Each row is a point on a tangle of strands that fork and nearly touch. The rows are in no order.
In the rows, zero is written as 100.
Two points are linked if the straight distance between their rows is under 89.8. Some points are linked to none.
(1039): [ 82 105  86  62 102  99  68 122  69  87 102 133 101  55 111 106 125 111
 111 114  82  54 104 110  83 105  62  97 121  92  87  47 105 133 115 103
  97]
(1576): [102  77 115  95 104  87  36  93  80 100  87 109 137  92 107  71 110  83
  60  91 104  98 121  70 103  99  94 112 114  70 106  74  88 100 121 106
  90]
(738): [ 92 100 103  79  45 105  89  87 128  84  78  81 115  48  81 108  73  96
  94 104 154  92  94 113 102  72  78  92 115  53  66 111  54 108 106  62
  71]
(1415): [ 92 100 113  91  99  78  84 108  61  96 116 127 113 101  99  91 131  94
  58 119  68  65 115  87  94 100  92  91 108 104 100  57  88 114 113 130
 116]
(1572): [ 80  87 103 126  82 101  66  81  99 105 124  81 119 122 157 110  96 112
  68  99  60 107 122  82 123  66 132  86  57 120 134 115 109 121  88  83
  87]
(727): [100  89  70 141 117 112 132  89  97  94 101  89  85 132  92  95  71  64
  84  96  69 123  98  94 120  95 114  91 135 101 120  88  78  90  84 113
 114]
(1499): [ 74 125  92  78  69  72 114  96 129 105 105  70  69  73  83 133 118 119
 109 109 132  59  72 131  65  82  66  74 116 106  70 107  95 105 106  68
  87]
(146): [103  85 110 106 129 106  30 119 109 106  84  98 133 132 106  91 108  65
  60  81  99 118 110  80 106 131 109  82  80  78 144  74  67 110 109 134
 107]
(533): [106  74  74  90 103 138  53  77 139 108  91  59 134 124 116  88  93  71
 119  72 121 139  95  88  83 119 125  75  71  87 106 111  75 115  43 113
  85]
(1325): [116  91 131 103  47 116  83 121 107  96 101  91 103  83 125  98  65 145
  76 114 130 123  94 130  93  61 126 124 101  92  56 120  50  99 118  76
 109]
(1514): [119 101 125 175 103  86  97 131 104 113 105 124  68 110 126  92  62 114
  85 100  73 126 113  93 113 138  93 142  84 125 114 139  70 105 119  96
 117]
(310): [109  72 105 104  88 132  41  77 127 102 132  77 109 118 155  93  83 130
 112  98  94 126 110 103 120  76 140 102  44 107 107 115 121 123  71 105
  69]
(1223): [ 89  97 120  84 103  78  69 116  47  91  96 133 135  84 103  88 153  98
  64 110  68  72 126  90  99 104  98 103  89 106 110  66  95 101 122 140
 115]
(309): [111 103 120 115  94 103 102 100 119 106 118  82  76 113 127  75  44 155
  80 118 132 141  99  93  79 102 132 140  75 116  97 137  85 112 106  88
  98]
(1135): [114 113 141 122 123  97  99 124 117  99 108 107  77  88 100 111  80 133
  82  85 117 108  71 125 111  91  76 114 107 112  95 143 129  78 171  45
 100]
(1335): [ 83 112  65  43  86  94  84 130  84  76  87 101 112  55 120 126 128  88
 146 108  85  81 120  87  79 119  68 101  97  76  93  70  93 146  89  73
 126]
(905): [115  87  84 113  77 127 106 100 135  99 104  76  83 116 134  70  58 128
 107 101 121 157  91 104  94 100 135 123  69 102  72 122  96  96  73 120
  98]
(225): [116  89 112 103  72 129 102 120 138 105  71 110  90  69  85 103  66 113
  96 101 157 109  47 153 107  86  90  82 130  85  70 121  93  82 146  73
  81]
(791): [ 97  85 109  72 105  80  56  87  61  94  98 120 121  69 102  80 122  93
  68  87 100  72 118  85  90  83  85 123 119  83  88  60  98  90 125  92
  74]
(330): [ 94 105 108 108  96  76 108 106  74 103 133 117 100 106  95  98 112  95
  67 118  67  65 104  89  92  94  92  72 128 116 102  69  90 116 103 113
 111]
(252): [115 106  84  77  57 102 116  70 139  92 119  73 117 125 110 100 112  70
 133 106 128 135  96  75 146  79 117 111  61  68  55 134 113  90  86 113
  90]
(1502): [114  69 119 155  93  67  91 101  92 119  78 139 119  76  92  89  75 114
 124  70  93 122  82 119  89 104  79  98 131 127 108 147 118  66 130  95
  70]
(1231): [109  81 113 159 103  60  92  95  84 112  85 138 122  85  87  76  80  95
 109  86  83 118  93 107 113 100  81  96 135 113 106 135 111  77 130 111
  78]
(314): [106 120  91  64 137 133  80 128 116 107  49 118 110  97 114  95 123  45
 102  85  71  98 123  89 103 112 119 113  92  64 132  64  88  88  86 110
 145]
(474): [ 96  94  75  63  95  95 108  71 106 107 112  79 121 124  97  96 143  72
 126 108 100 108 111  54  73 122 107 105  65  95  85  83 110 106  45 124
 106]
(560): [122  67  92 131 133  87 103 101  75 111  64 135 108 118  59  82  63  72
 104  86 111 123  83 107 122 126  92 102 156 101 106  86 101  76 110 120
  71]
(202): [103  99  95  85 141 110  61 118  73  94  43 132 138  94 104  75 111  67
  87  88  84 104 124  87 102 106 123 123  97  72 141  72 103  76 124 127
 113]
(325): [116 141  97  80  72  99 146  94 132  97 167  92  68  82 112  94 112 125
 166 129 110  91  85  94 115  99  97 116  69 122  79 137 135 122 106  96
 111]
(1605): [110  68 119  98  56 131  33 110 107 112 100  57 138 108 147 105  92 123
  78  88 113 115 109 116 109  76 138  93 103 100  74 111  43 108  83  81
  96]
(273): [104  85 116 129 138  83 129  98  60  92  88 129  98 140  60  93 113  66
  73 103  76  96 120 105 138 122 109  94 127  98 124  71  78  88 104 158
 121]
(1518): [100  97 103 120 132 109 122 129  66  97  98 141  64 110  54 115 109 118
 108 116  92  60  91 115 111 132  81  69 137  91 110  53 116 121  95 138
 104]
(1472): [103 106 141 158 126  70 143  96  61 112 104 136  88 110  61  94 115  93
 110  88  74  68 106 126 142 106  85  84 134 134 132 125 104  75 113 130
 106]
(1619): [ 95 106  80  67 125 101 112 143  96 103  53 120  82  93  73 143 106  87
 155 111  96  70  94 119  95 136  66  95 115  78  65  60 123 120  80  87
 111]
(1458): [132  65 119 101  63 112  75 107  89 126  82 114 152 115 136  76  92  92
  75  80 120 118 106 130 114  89 120 118 125  97  50 119  49  67 114  88
  94]
(998): [118 115  94  26 107  93 103 129  93  90  50 103 103  70  95 119 106  48
 125  87 118  87 121 108  95  96  81 116  90  63  61  72  93  96  91  56
 116]
(626): [102  97  84  91 122 120 131 110  85  85  86 111  81 118  65 113 106  74
 106 113  63  85 105  89  86 136 105  97 112  85 108  48  76 106  60 132
 134]
(594): [ 96 118 120 141 118  91 130 119  83  99 127 116  70 105 108 103  77 105
  81  94  64  99  97 103 126  88  94 114 110 126 120 133 104  83 132  62
 114]
(1403): [108  67 114 160 106  53  90  86  80  95  61 143 132  85  62  94  86  89
 104  81  77 118 111  94  75 109  81  98 124 115 126 116  97  79 119 135
  68]
(416): [ 89  86 131 153  91  71  59  93 105 111 105 108 135 109 137  98 109  83
  62  98  53  99 133  91 140  91  91  81  79 117 126 124  83 123 113 115
 105]
(826): [108 107  92  63 126 129  69 126 133 105  52 100 109  91 121 104 111  44
 103  80  98 121 127  74  89 114 107 117  76  53 126  74  87  93  76  86
 140]
(269): [ 96  90 118 125 130  71 116  91  68 119  86 136  97 119  52 100 105  96
  97  87 100  82  83 110 109 100  82  89 149 118 112  92 130  60 117 110
  65]
(1438): [ 94 103  95 144 100  97 119 113  96  96 122 100  81 116 123  96  65  98
  73  98  65 122 103  88 118  75 109 107 108 111 114 123  98  97 117  80
 113]
(288): [104  99  68  75  77  98 141  67 128  93 111  72 111 122  95  88 105  61
 132  97 124 135  93  76 126  94 115 108  80  79  63 128 118  83  72 116
  94]
(863): [101  91 111 102 143  92 117 117  52  86  75 144 112 120  64  90 127  81
  85 107  70  84 119 104 117 129 118 106 111  95 117  67  91  88 112 162
 120]
(1387): [ 74 137  77  99  81  91 156 103 123 104  93  47  61  99  61 131 121 121
 148 109 147  92  55 128  83 123  77  71 110 113  87 130 134  90  88  81
 105]
(318): [100 106  93  74 133 118 101 132  65  90  71 139 125  99  87  90 135  90
  98 114  60  71 114 107 113 129 126  97 107  84 122  61  94 108 112 154
 136]
(757): [ 95 117  81  23  67  79 103  81  86  79  85  62 117 101  96 116 120  73
 113 100 151 103 126  61  77  97 110 125  59  67  71  91  90 100  70  81
  94]
(1069): [ 87 146 131  84 126 117 118  98 102  86 127  72  61  92  96 115  86 153
  74 101 107  76  76 117  74  96  98 123  67 138 108 133 117  92 146  38
 105]
(1492): [ 95  80 128 142 101  68  45  96  98 109  96 107 147 114 120  84 121  76
  61  90  73 106 125  85 130 104  92  75  83 103 126 101  77 115 119 131
 101]
(1421): [ 89 104  88 109 135 117 100 129  72  98  74 148  79  93  71 117 117 125
 122 115  96  55  89 121 104 127  74  77 135  91  99  53 142 120 110 127
  86]
(721): [115  84  79  83 115 119  78 102 131  97  62  88 111 108  92  88  83  53
  81  96 105 120 115  75  80 117  91 107 107  63 102  75  68 109  72  98
 108]
(1594): [ 95 117 122 119  99  75 105  93  97 137  88  99 106 104  78 103 144 141
  95  87 118  63  75 128  91  99  77  96 152 151 110 123 170  56 146  68
  96]
(910): [ 98  89 110 108 133  71  99  94  56 102  78 148 107 110  60  93  99  83
  87  95  93  87  95  98  97 101  90 102 130 100 106  78 117  64 117 118
  74]
(1053): [ 65 111  66 100 121 107 130 122  96  74  93 124  62  95  70 154 116 112
 132 118  93  83 104 102  88 126  43  75 111  69  99  72 130 134  73  90
  93]
(267): [ 85 118  58  80 100 137 100 126 101  81  86 109 125  86  98 123 143 101
 120 124  59 102 123  74  84 134 102  81  69  77 147  70  97 137  68 139
 142]
(399): [ 73 151 105  75  56  95 134  70 117  84 107  75  69  64  95 121 102 114
 126  91 135 109  63 125  87  62 101  94  69  87  70 146 116  81 103  71
  89]
(751): [106  87  83 185 106 101 109 119  91 105  96  97  95 140 129 108  65  84
  89  91  70 145 110 101 142 121 114  97  96 117 129 112  77  97 100 131
 119]
(1117): [105  95 123 153 130  71 138  95  59 108  99 135  88 127  57  93 106  74
  96  93  81  86 111 116 145 108  97  86 141 117 127 101  88  78 108 141
 110]
(155): [106 116  92  63 137 125  95 129  86  97  58 129 117  98  95  89 122  64
 104 104  58  76 114 101 106 124 122 107 108  80 123  55  88  93  98 134
 142]
(443): [ 96 101  90 141 107 103 150  92  71  98 119  85 102 137  96 107 101  99
  79 115  73  87 114  92 117 107 129  71 100 134 148  84  83 109  66 156
 138]
(539): [ 92 105  75 112 108 119 157  87 112  89 117  78  58 100  96  92  77  91
 114  90  84 117  82 112  99  78 111 100 112 113  94 120 107  77  82  86
 103]
(1233): [115  81  92 139 103  94 106 122 104 102 108 109  94 106 110  87  60  92
  84  92  90 129  83 111 123  87  98 100 135 100  88 120  91  94 130  84
 102]
(1155): [ 84 103  63  40  76  83  97 117  79  75  98  85 102  77 103 125 128  93
 136 113 103  92 117  73  59 116  77 112  75  82  77  77  94 134  79  84
 113]
(361): [ 98 149 142  90 117 114 104  72 122  75 108  70  62  78  92  95  47 151
  77 112 150 112  76 109  70  87 103 123  69 107 108 143 103 109 135  56
  91]
(1556): [ 96  88  68  95 117 103 155  87  88  94  91  91  75 123  54 111  98  61
 129 108  85 103  99  84  77 130 105 102 111  92  95  71  86  92  34 120
 119]
(1176): [118 101  90  54 136 114  74 106  77  97  43 131 122  58 105  77 101  68
 112  84  97  83 118 101  87  87 103 121 110  72  99  63 114  75 107  84
 101]
(380): [ 90  89 117  94 103  61  80  85  66 111 115 126 113  82  89  84 113 100
  74  91  96  67 102  97  94  74  76 102 131 101  87  81 109  85 131  90
  69]
(1286): [ 93 104 125 134 113  76 115  92  82 135  86 116 101 117  63 107 129 125
 103  80 106  73  74 122 101 100  76  92 151 141 117 115 158  52 127  86
  78]
(1150): [ 88  96  99 104 117 113  85  72 107 101 125  82 129 137 107 106 130  80
  69  93  67 106 105  83  94  96 134  58  48 126 157  74  88 110  65 136
  97]
(90): [ 81 101  58  93 106  99 137 102  79  76 110 105  93  99  68 118 116  99
 146 128  90 110 112  66  69 140  81  89  87  79 101  72 121 131  52 123
 113]
(253): [ 85  94 113 107  64 105  74  94 113  94 124  72  90  84 144 102  72 153
  72 111  97 116 123  91 105  45 128 131  80  99  99 130 101 122 112  61
  88]
(1035): [ 91  94  71 111 107 102 168  82  87 102 118  80  65 112  60 105  98  87
 149 109  95  97  87  94  84 123  99  84 122 105 100  91 104  99  39 119
 114]
(971): [ 96  93  81 170 110 112 113 113  90 101 109  91  75 141 138  97  57 105
  88  92  78 145 112  88 129 115 125 118  73 121 132 114  99  96  91 118
 114]
(756): [ 85 113  58  85 109 122 128 121  84  70  90 114 106  92  79 127 122  95
 140 126  65 108 116  70  80 142  90  92  82  68 118  67 106 137  59 124
 134]
(524): [131  79 127  98  69 122 104 125 114 108  85 126 105  83  98  92  67 120
  98  99 153 115  54 155 104  89 109  98 126  96  54 120  78  71 146  78
  85]
(509): [117 108 149 107  78 100  94 121 110  96 114  99  79  81 113 100  50 156
  74 114 147 126  81 120  76  76 117 126  92  98  77 133  66 108 137  63
 108]
(43): [ 86 134 115  90  91  95 110 108 110 108 132  82  72  76 115 119 105 142
  83  96  98  60  78 131  90  61  89  91 110 130  92 126 111  98 147  39
 106]
(1625): [113 104  94  41 126 103  94 117  94 100  57 125  96  67  87 106 108  61
 120  93  95  70 108 113  87 102  77 118 110  77  64  62 107  95  92  78
 101]
(860): [101 101  73 105  93 105 171  76 108 104 140  79  75 109  89  83 108  82
 161 104  93 105  90  91 112 110 109 100 108 116  86 111 123  89  54 129
 114]
(45): [ 69 154  97  76  55  86 131  79 126  99  95  65  69  68  95 136 120 120
 119  97 138  81  54 136  78  74  87  77  85 104  73 137 107  83 108  64
  96]
(634): [117  98  90  63 146 112  89 108  60  99  29 143 121  80  80 101  93  78
 118  82  85  79 103 111  86  86 109 113 116  93 109  57 129  72 110  94
  86]
(1291): [ 91 107  92  96 108  99 134 101 125 116 103  88  63  98  66 115 104  96
  98  97 106  72  68 130  94  85  79  77 146 112  82  99 104  84 107  75
  91]
(224): [132  67 120  97  64 109  98 114  91 121  86 130 131 103 118  75  79 103
  89  89 128 122  86 147 107  93 119 118 129 101  44 123  57  65 131  83
  88]
(422): [ 75 112  95  64  67  70  93  98 120  99 106  85  71  63  87 133 125 121
 100 106 136  46  88 127  67  89  50  94 116  96  61  79  85 117 108  70
  82]
(627): [108 134 141 108 105 116 103 106 127  78 100  83  60  73  93 111  50 150
  73 107 149 119  67 127  76  76 100 107  80 100  94 132  98  98 145  50
  96]
(101): [122 112 106  91  65 111 113  74 154  94 128  88  81 108 124  92 100 102
 128 113 122 139 106  83 137  71 113 131  48  80  65 136 122  96  89 114
  94]
(1321): [ 98  89  99  84 139  92  94 107  49 103  56 149 109 100  64 111 105  96
 102  89  92  70  94 105  82  97  95 111 119 102 101  66 128  63 118 108
  70]
(824): [100  84  93 170 121  91 107 103  92  99  89  97 115 142 104 101  91  59
  75  95  72 126 120 100 151 123 107  81 111 106 136  95  69  99 104 144
 120]
(578): [ 94  96  97  68  83  92  94  82 125  94  93  92  95  66  81 105  88  82
  79  94 127  79 104 113  93  69  71 101 125  68  68  91  75 105 111  67
  69]
(896): [109  85  89  88  96 121  79  49 145 110 134  75 124 126 127  91 133  67
 128  91  90 118 106  80 126  87 122  86  52  99  98 110 117 106  55 114
  77]
(582): [111 113  87  46 132  98 107 135  89 116  35 123 106  70  89 114 110  74
 167  99  92  66  96 130  97 116  81  92 121  86  74  63 128 106  87  80
 114]
(672): [102  81  86  71 101 118  60  56 142 104 105  61 138 122 107  92 123  62
 128  78 128 135 110  68 101 103 115  89  53  76 102 118 100 108  47 108
  76]
(1639): [107  78 112 100  65 127  52  97 124 109 113  65 108 117 150  93  69 147
  97 106 112 136 108 113  95  77 146 115  56 105  81 121  87 110  69 103
  86]
(1509): [ 97  84  94 112  98 123  70  68 122 103 131  90 112 127 156  93  90 110
  95  97  73 116 113  91 126  75 142  92  45 118 124 110 125 110  74 105
  74]
(956): [ 79 115  70  56 104 111  73 124  80  78  88 128 116  47 117 111 128  99
 133 114  70  66 116 100  93 114  61  87 116  74 108  56 100 151 105  95
 118]
(919): [121  72 101 107 127  87  58 115  59  90  32 140 148  95  83  85  91  79
  93  87  98 120 121  79  79 123 107 124 101  86 134  85  96  76 126 126
  93]
(832): [128  63  98 141 109  89 107 117  84 128  70 135 111 106  71  89  60  95
 122  77 125 135  61 130 119 122  94  97 158 125  92 120 106  65 124 102
  72]
(964): [ 88 108  65  80  78  65 141  82 103  91 149  81  96  96  85  96 120 105
 154 127 122 101  96  74  82 110  81  84  91 105  75 106 129 125  71 114
  88]
(1284): [ 93 105 101 100 110  85 118 102  96 115 125 112  80 103  77 103 102  97
  84 105  87  62  86 110  89  92  84  77 145 111  89  72 101  96 106  95
  95]
(1114): [114  99  95 102  74 120 108  81 150  91 117  79  78 103 130  74  71 122
 121 106 121 150 102  95 111  81 121 131  62  88  73 133 116 101  81 118
  91]
(922): [125  78 135 142 102  87  98 119 100 123  79 133 103  82  92  96  81 135
 122  66 121 132  65 137  94 113  78 107 125 137  96 153 136  62 145  79
  78]
(1508): [ 89 135 110  82  70 107 124  69 127  77 121  85  64  66 111  90  82 128
 113 104 123 124  90 109  91  53 112 122  63  90  76 143 117  97 105  81
  89]
(1475): [115  67 108 116  88  82  45 100  91 111  92  98 143 101 119  70  90  88
  70  92 105 109 105  81 109 101  93  97 128  81  90  95  77 108 117 102
  92]
(1051): [ 91 104 102  43  81  78  84  95 107  94  88  98  88  53  89 121 119  97
  95  95 133  47 105 119  82  87  58 116 110  76  51  67  80 103 105  70
  72]
(811): [ 83  85 113 115  68 102  57  90 105 104 125  72 106 102 158 107  86 138
  68 110  80 113 126  84 118  54 130 114  71 108 114 125 106 125  98  67
  86]
(934): [ 97  96  88 108 123 113 123  97  89  92  95 102  95 133  81 105 111  68
  73 111  61  90 110  85  96 120 112  86 111  97 120  51  72  99  71 142
 127]
(270): [113 141 139  71 100 119 115  49 151  90 147  86  58  99 110  75  77 134
  96 125 131 109 105  77 105  89 114 156  66 105 109 142 115 112 113  95
  90]
(131): [107  91  72  95  90 102 154  63 118 108 132  75  99 127  97  86 122  59
 148 103  98 115  93  75 125 112 110 105  92 104  75 109 119  86  55 132
 114]
(732): [ 89  93  99  55  99  84  61 102  62  92 105 121 102  54 109  96 134 117
  92  95  99  48 107 106  78  89  75 114 119  98  74  49 100 104 120  91
  78]
(1575): [116  64 130  90  75 113  13 106  99 122  96  71 151 103 134  86 106 102
  74  78 129  97 114  93 108 106 119  87 123  91  88  93  43 112  91  86
  95]
(785): [ 80 101 122 126  67  80  88  91  85 112 127  99 116 108 149 113 109 108
  52 110  47  78 132  74 124  66 114  94  73 134 131 121  96 121 107  79
 109]
(690): [ 83  96  66 117 109  95 160  84  82  90 130  96  71 105  55 108 106 104
 158 119 111 106  97  82  86 135  78  72 112  89 106  88 127 121  46 124
 104]
(1208): [128 133 128  85  83 112 123  63 165  91 144  90  56 103 113  89  91 112
 116 123 123 122 103  73 124  85 111 152  53  94  86 138 116 103 101  99
 100]
(538): [ 88  89  76 109  77 110 105  74 122  97 119  71 102 108 129  88  83 100
  80  98  77 119 114  83 100  58 123  98  94 103 100 112  99 107  85  88
  94]
(1610): [101  91 109  92 139 114  38 128  99 105  63 117 133 116 110  83 118  68
  68  83  98 110 117  84 110 125 113 104  83  67 145  69  84  91 121 140
 114]
(1153): [115 125 154 117 145 107 103 105 116  87  96  78  71 101  82 120  70 140
  64  95 134 104  75 119  97 117  73 123  85 124 107 140 116  90 165  31
 109]
(1409): [100  98  75 135 112 136 148  73  97 103 130  84  74 132 129  82  87  87
 114  94  71 114 109  89 133  96 132 105  85 130 133 101 117  79  60 143
 117]
(1489): [ 87 109  81  63  98 137  75 121 103  99  99  98 117  99 107 119 156  92
  97 109  59  88 116  79  74 123 118  83  52  95 145  59  86 120  67 132
 133]
(304): [112  96  87  56 107 114  85 109 124  91  59  87 105  89  97 104 100  49
  93  88 118 112 132  71  79 108  90 121  85  51  90  81  80 107  71  74
 117]
(1569): [ 96  95  94 113 119 112 122 100  87  88 109  92 110 138  86 113 128  94
  65 115  66  96 119  89  98 121 126  71  83 115 141  57  72 110  68 168
 134]
(809): [ 92 103 107  79 118 119  68 107  97  97 115  97 123 126 102 118 150  87
  52  96  66  93 119  86  88 108 127  71  51 107 155  58  74 111  84 135
 121]
(1393): [ 92  90 127 114 119  74  62  97  79  98  91 119 139 112 102  82 142  75
  51  95  73  97 130  80 115 108  94  98  81  95 126  84  87  99 122 145
 106]
(1621): [ 87  99 128 147  81  72  81  96  97 112 116 116 117  98 143 100  98  97
  63 104  50  95 130  80 140  73  94 101  89 116 117 131  92 116 122  87
 110]
(434): [ 67 127  69  74  74  61 143 101 109  99 102  64  77 104  65 138 113 115
 141 116 157  88  61 109  70 116  72  75  99  98  75 114 122 104  87  89
  85]
(963): [ 91  96 101  87  33 114  85  85 123  75  87  62 119  51 101 104  73 112
  96 107 140 113 102 108  98  62 101  99 106  61  68 125  56 117  91  74
  84]
(358): [ 85 118  84 115 101 110 142 112 128 117  98  61  50 103  56 128 116 119
 129 107 114  74  65 132  83 115  74  70 142 119  97 105 119  96  86  78
 110]
(1187): [ 86 105 126 109 102  54  93  95  75 127 124 126 104  90  91  96 125 121
  86  96  98  52  87 116  89  82  70  85 137 127  98 100 126  80 138  84
  78]
(1341): [112  73  90  94  97 136  35  96 124 119  94  64 136 128 127 100  89  82
  94  66 113 127  91  99  78 115 138  67  82  99 111 100  46 120  61 102
  91]
(227): [ 92 111 112  80  77 120 105  71 114 110 156  99  78 102 152  82 103 141
  89 126  80  86 121  74 112  73 135 139  58 136 114 128 136 110  93  92
  87]
(1267): [ 94  82  61 104 103 118 117  63 130  98  98  68 110 126 107  84  96  63
 107  90  89 134 104  75  99 100 111  94  89  92  98 104  99  91  51 121
  97]
(455): [ 86 104  78  87 130 113 106 133  96 104  53 137  76  93  77 135 115 107
 147 113  96  56  90 123 105 132  60  90 132  81  82  57 143 123  91 100
  95]
(71): [ 99  92  93  88 113 124  70  46 126 109 131  80 129 123 115  91 137  70
 107  85  79 112 103  81 102  95 125  71  48 111 134  86 111 108  47 123
  78]
(2): [110  84 101 109 115 114  28 113 114 115  94  84 134 137 117  98  96  67
  72  74 102 121  95  90  96 131 121  65  86  88 135  82  48 119  93 120
 100]
(980): [ 92 125 127  92  92  86  95  95 116 119 120  88  90  74 109 114 121 136
  77  89 123  57  76 143 105  60  78  94 131 120  83 122 127  79 166  46
  91]
(357): [ 92 108  70  31  73  67 120  95  80  84 103  73 110 106  87 113 117  84
 132 112 137  95 107  68  62 111 101 116  67  82  64  86 101 111  71  93
  96]
(888): [127  62 115 107  70  98  48 110  90 130  88 102 155 113 135  72  95  96
  77  83 115 107 100 108 109 107 116 101 126  96  67 112  51  93 108  97
  99]
(607): [ 99 103  93 114 122 108 125 129  65  76 110 136  84 102  62 114 111 115
  87 128  73  77 113  99 106 126  93  67 120  86 120  54  97 136  97 152
 121]
(1077): [113  85  74 142 102 123 117 107 115 103 115  78  68 128 134  75  49 121
  99  97 105 157  96  97 106 114 131 125  80 114 100 112  95  92  83 117
 106]
(219): [ 92 121 116 100  92  86  94  87 116 128  94  90 102  88  89 104 139 140
  81  89 138  63  70 141  94  77  78  97 148 129  95 121 153  60 163  62
  88]
(1445): [107 100  94 141 118 101 149 112  58  83 127 108  83 119  62 111  98 118
  85 126  84  81 116  93 109 119 107  60 119 106 142  72  86 133  73 156
 134]
(767): [ 87 117 106  93  78 110 109  83 119  84 126  79  71  77 123  91  71 140
  83 105 102 114 106 103  92  41 122 127  79 100  95 133 107 110 112  65
  91]
(490): [109  82 118  95  44 130  67 108 112 101  98  66 116 105 139 101  76 145
  83 108 125 131 104 127  91  64 142 121  79 101  60 114  53  96  76  91
  98]
(898): [ 99 124  74  80  69  77 150  83 115  99 158  80  89  92  95  93 118 105
 166 121 121  95  81  94 105 100  96  90  90 116  69 128 133 116  90 110
 102]
(909): [100 119 133 142 122  84 131 117  73 117 122 125  82 105  87 105 104 103
 100  88  69  72  87 123 136 101  82  90 134 135 123 127 117  73 127  80
 111]
(1430): [125  91 142 128 105  93  90 127 111 112  95 121  93  80 101  98  76 139
 101  83 134 124  65 136 106 101  80 111 115 116  87 146 129  75 166  66
  90]
(129): [119  72  74 105 106 115  80 104 125  99  72  92 117 118  97  79  67  63
  75  95 101 119 100  87  98 119  97  95 130  76  94  83  65 107  88 104
 104]
(50): [120  72  83 135 120  98  92 106  97 107  78 111 118 124  85  77  68  61
  82  95  97 123  90  98 123 123  98  95 152  87 100  82  78  97 108 121
  99]
(467): [ 77 142  81  97  95 109 127 106 106  91 154  78  80  69 117 100  93 166
 121 121  95  66  90 111  79  89  76  74  96 145 126 129 136 136 111  61
  97]
(1021): [101 107  82  35  91  92 105 105 101  81  64  73 110  93  95 118 108  57
 105  89 136 109 134  66  73 101 100 127  66  55  81  89  84 100  71  61
 110]
(66): [117  63 107 130 111  62  69  99  61  95  50 141 148  94  74  83  83  81
  94  89  97 123 112  82  73 125  91 113 114  97 119 100  90  79 117 130
  77]
(486): [ 95 145 132  73 114 115 123  63 118  83 139  79  53  85 101  80  71 144
  91 114 124 105  93  90  82  86 116 141  64 119 110 143 118 105 124  76
  85]
(794): [ 67 114  60  75  87  59 134  98  97  81 126  81  81 102  70 129 112 116
 149 125 146  99  87  88  69 114  60  80  91  90  82 100 134 122  83  97
  79]
(93): [ 93 138 124 100 119 106 124 120 101 102 129  85  64  95 107 121  95 143
  83  97  87  70  76 124  92  89  91 104  94 140 105 131 120  91 146  35
 113]
(381): [123  94 125 165 103  84 100 134  98 109 108 131  83 100 119  90  65 111
  99  92  81 131  95 106 123 117  89 127 110 116  98 136  89  96 133  89
 110]
(800): [101 115  84 102  80 117 135  87 101 108 160  93  89  93 136  77 101 130
 116 128  71  78 103  78 106  92 123  98  84 151 121 117 138 121  72 113
 108]

Follow the links from the first point to the second, and from the first to the third. Name the last point that the two ways share.
(50), (1155), (1472) | (304)
(1077), (888), (860) | (101)
(422), (1605), (416) | (1572)
(225), (380), (1509) | (888)
(756), (1421), (1077) | (1035)
(824), (1035), (361) | (101)
(767), (1291), (380) | (1572)

A fork is a point with three links. Follow the links from the first point to the second and name the forks in between, in order.
(224), (956) | (888) > (791)
(1575), (767) | (490) > (1572)
(1475), (956) | (791)
(751), (690) | (101) > (1035)
(863), (791) | (304)
(980), (1421) | (1625)
(1051), (1509) | (1572)
